The views of a scene show one set of named points, each view turned or mirrored, shifted and resized as a whole, with a little noise and some points left out.
In the rows, 128 means zero.

Scene 1
View 1
J_238: [134 130 145 129 128 132 142 130 109 137 138  93 132 104 142 148 111 105
 108 130 118 106]
J_509: [154 139 129 130 109 124 115 110  92 136 131 125 140 127 117 128 132 129
 110  98 113 103]
J_568: [157 131 128 135 110 117 116 108  90 134 138 122 137 132 112 125 136 132
 110 101 114 103]
J_875: [140 147 135 120 116 137 127 125 106 141 121 115 136 107 139 143 115 109
 107 110 117 105]
J_574: [145 170 125 103 102 141 110 136 104 148  99 123 137  99 144 149  99 103
  95 104 108  96]
J_212: [142 157 126 124 109 139 117  95  98 140 116 148 154 112 125 127 142 124
 116  77 123 115]
J_185: [147 136 134 132 116 128 126 111  96 134 134 119 139 121 125 132 132 124
 113 104 118 109]
J_666: [166 114 132 140 113 107 116 121  88 129 151 100 126 142 107 128 126 134
 105 120 106  94]
J_533: [140 163 132 108 110 144 121 133 107 146 106 117 138  96 148 150 102 100
  99 111 111 101]
J_304: [126 156 134 124 117 148 133  93 105 140 118 145 156 103 136 130 142 117
 123  80 132 126]
J_705: [160 142 120 134 103 120 105  88  84 134 131 148 148 137 102 115 152 143
 114  75 117 109]
J_237: [148 158 118 127 101 136 107  76  89 137 118 169 161 126 111 114 159 141
 122  56 125 118]
J_310: [151 124 134 142 118 119 126  97  93 131 145 124 143 132 111 122 147 136
 121  97 122 113]
J_922: [162 121 136 129 116 111 121 153  96 135 141  76 113 126 127 148  96 112
  92 146  95  82]
J_759: [151 134 140 120 116 125 125 149 103 138 130  85 122 112 139 151  95 104
  95 139 103  90]
J_455: [157 156 126 111 103 130 107 137  99 144 110 115 130 111 134 145 102 111
  93 111 103  90]
View 2
J_666: [143 127 137 178 112 102 110 168 117 148 145 128  88 140 150 143  98 144
 144 164 139 102]
J_568: [160 155 141 176 121 128 115 168 105 135 139 140 100 145 172 129 114 148
 135 164 143 116]
J_238: [150 148 116 131 129 113 115 126 118 112 116 119  88 136 120 144 127 120
 103 156 119 133]
J_533: [161 179 126 136 130 141 126 103 134 130 132 123 129 157 156 139 140 121
  93 138 108 149]
J_237: [198 197 155 187 131 175 125 184  77 124 136 170 122 156 228 100 137 169
 132 167 160 135]
J_705: [177 171 153 194 123 151 119 189  89 137 143 159 111 151 209 114 120 163
 144 169 159 119]
J_212: [185 190 143 165 133 162 125 156  93 118 127 153 118 153 197 114 139 151
 116 159 141 140]
J_922: [125 122 124 151 113  87 111 125 150 154 147 105  97 142 119 162 103 120
 123 147 111 111]
J_574: [159 185 131 144 129 147 129 101 144 143 142 124 141 164 170 139 140 124
  94 134 109 150]
J_304: [195 193 135 148 142 164 126 158  75  96 106 159 103 145 184 106 151 148
 106 167 142 150]
J_875: [161 166 128 143 128 132 121 125 120 123 125 128 111 150 150 135 134 128
 104 151 119 139]
J_759: [136 138 121 140 120 103 114 119 139 138 134 111  99 145 121 154 116 119
 111 147 111 125]
J_455: [155 175 134 156 124 138 123 116 140 146 146 126 135 162 170 140 129 130
 107 138 117 137]
J_185: [163 160 135 159 126 130 117 157 103 124 128 140  97 142 162 129 123 141
 122 163 138 128]
View 3
J_574: [ 96 132 152 160 117 125  97 141 101 119 171 122 132 117 117 110 132 147
 142  65 138 146]
J_304: [ 99 100 120 136  94 141  85 149 154 115 172  73 110 123 137 114 163 112
 132  90 167 145]
J_666: [114 142 149 173 117 165  97 106 160 121 131 146 142 135 174 143 129 120
 103 122 146 107]
J_185: [106 122 139 155 107 150  90 130 154 117 151 114 128 127 152 130 145 117
 118 105 154 126]
J_212: [ 98 108 117 153  94 151  87 136 152 115 171  74 108 125 146 115 158 117
 133  89 161 141]
J_705: [100 125 105 182  94 180  92 103 164 117 156  78 103 137 180 121 145 117
 128 102 153 124]
J_238: [113 119 170 130 121 124  88 153 143 120 147 146 152 118 127 138 142 118
 110 107 157 127]
J_922: [115 149 182 165 135 138 101 123 129 124 131 183 165 126 145 143 119 134
 105 110 137 112]
J_568: [107 130 133 169 106 164  92 114 157 119 145 114 124 132 166 131 139 119
 117 109 151 120]
J_759: [113 137 176 151 128 129  95 137 128 122 141 167 159 122 135 138 127 132
 111 103 143 123]
J_509: [105 128 133 167 107 158  94 119 150 118 152 111 125 129 159 126 140 122
 121 102 150 126]
J_237: [ 94 113  92 174  84 174  89 116 161 113 171  48  88 135 170 108 157 117
 142  89 159 140]
J_310: [109 121 131 157 103 162  89 121 168 118 147 109 125 131 166 134 146 110
 111 116 159 120]
View 4
J_574: [125 133 146 100 122 173 115 142 123 119 130 131 127 145  98 115 130 100
  88 147 114 112]
J_705: [106 141 172  91 118 126 122  83 120 140 108 163 137 167 120 125  90  82
 122 155 135 127]
J_185: [112 132 144 102 111 144 137  99 120 141 128 143 129 141 121 125 110 101
 116 145 130 118]
J_237: [113 145 179  76 110 122 114  94 112 131 115 170 137 181 123 111  92  74
 124 173 121 125]
J_509: [109 135 154 103 118 144 131  96 123 139 120 147 132 147 115 128 105  96
 113 143 131 121]
J_533: [126 130 138 102 115 173 126 138 122 122 138 128 124 139 105 114 132 104
  94 146 113 110]
J_238: [118 125 120 114 106 160 150 113 121 139 145 126 123 118 122 126 128 117
 111 133 125 112]
J_212: [119 139 160  84 107 137 123 109 114 131 128 153 133 164 122 112 106  86
 117 165 118 118]
J_922: [106 123 126 135 129 174 143 104 137 145 121 122 125 110 101 146 122 122
  96 110 142 117]
J_568: [106 134 153 106 118 139 135  89 124 143 117 149 132 146 118 134 102  97
 116 141 137 123]
J_875: [119 130 135 108 114 163 133 121 124 133 136 131 126 132 110 123 124 106
 103 139 122 113]
J_310: [106 135 151 100 108 128 143  80 119 147 122 154 132 145 129 129  97  97
 128 145 134 123]
J_455: [118 132 149 104 126 169 117 128 126 126 123 135 130 145  97 123 122  98
  92 142 121 115]
J_666: [ 98 130 146 125 130 148 141  79 134 151 108 141 130 128 110 149 102 108
 109 119 151 125]
View 5
J_185: [141 149 123 155 120 133 138 135 114 126 119 113 131 126 105 123 158 126
 134 127 131 124]
J_212: [127 170 130 155 119 115 145 132 132 144  96 126 138 141 106 116 150 163
 129 130 118 111]
J_875: [129 138 115 153 112 123 135 132 117 137 145 108 134 117 114 129 137 127
 135 142 138 105]
J_455: [124 155 115 158 118 120 149 150 127 142 146 103 115 126 129 119 122 127
 155 160 134  99]
J_310: [151 156 129 158 124 141 139 134 111 115  96 119 131 134  97 120 178 127
 128 111 127 142]
J_238: [139 114 109 148 110 131 123 125 103 126 162 102 139 101 109 137 147 108
 127 131 146 114]
J_304: [123 154 129 152 112 109 130 119 131 146 104 129 156 129  97 127 151 169
 115 123 120 106]
J_568: [146 161 126 157 127 141 147 143 113 119 108 114 120 134 108 114 163 119
 141 125 129 136]
J_509: [141 161 123 158 124 134 148 142 117 126 113 113 122 132 110 115 156 126
 142 130 129 128]
J_666: [159 148 118 158 130 157 147 150 100 104 124 100 108 127 112 115 169  89
 151 126 141 150]
J_237: [129 196 141 162 126 116 154 136 139 142  59 136 135 159  99 104 163 176
 129 122 107 121]
J_759: [141 119 105 153 115 139 135 141 101 123 173  92 118 105 121 132 138  89
 146 145 151 117]
J_705: [143 185 136 162 130 136 156 145 126 124  72 125 121 153 103 106 170 146
 138 121 116 139]
J_533: [119 138 112 152 109 111 139 136 124 149 159 106 131 116 126 129 117 134
 143 157 137  87]
J_922: [151 123 103 155 122 153 142 153  96 112 175  85 104 106 127 127 143  69
 160 146 155 129]

In a view up to two points have been moved. Name them for each view, in the order of its rows, or write -.
view 1 => J_759, J_455
view 2 => J_304
view 3 => J_212, J_310
view 4 => J_875, J_666
view 5 => -
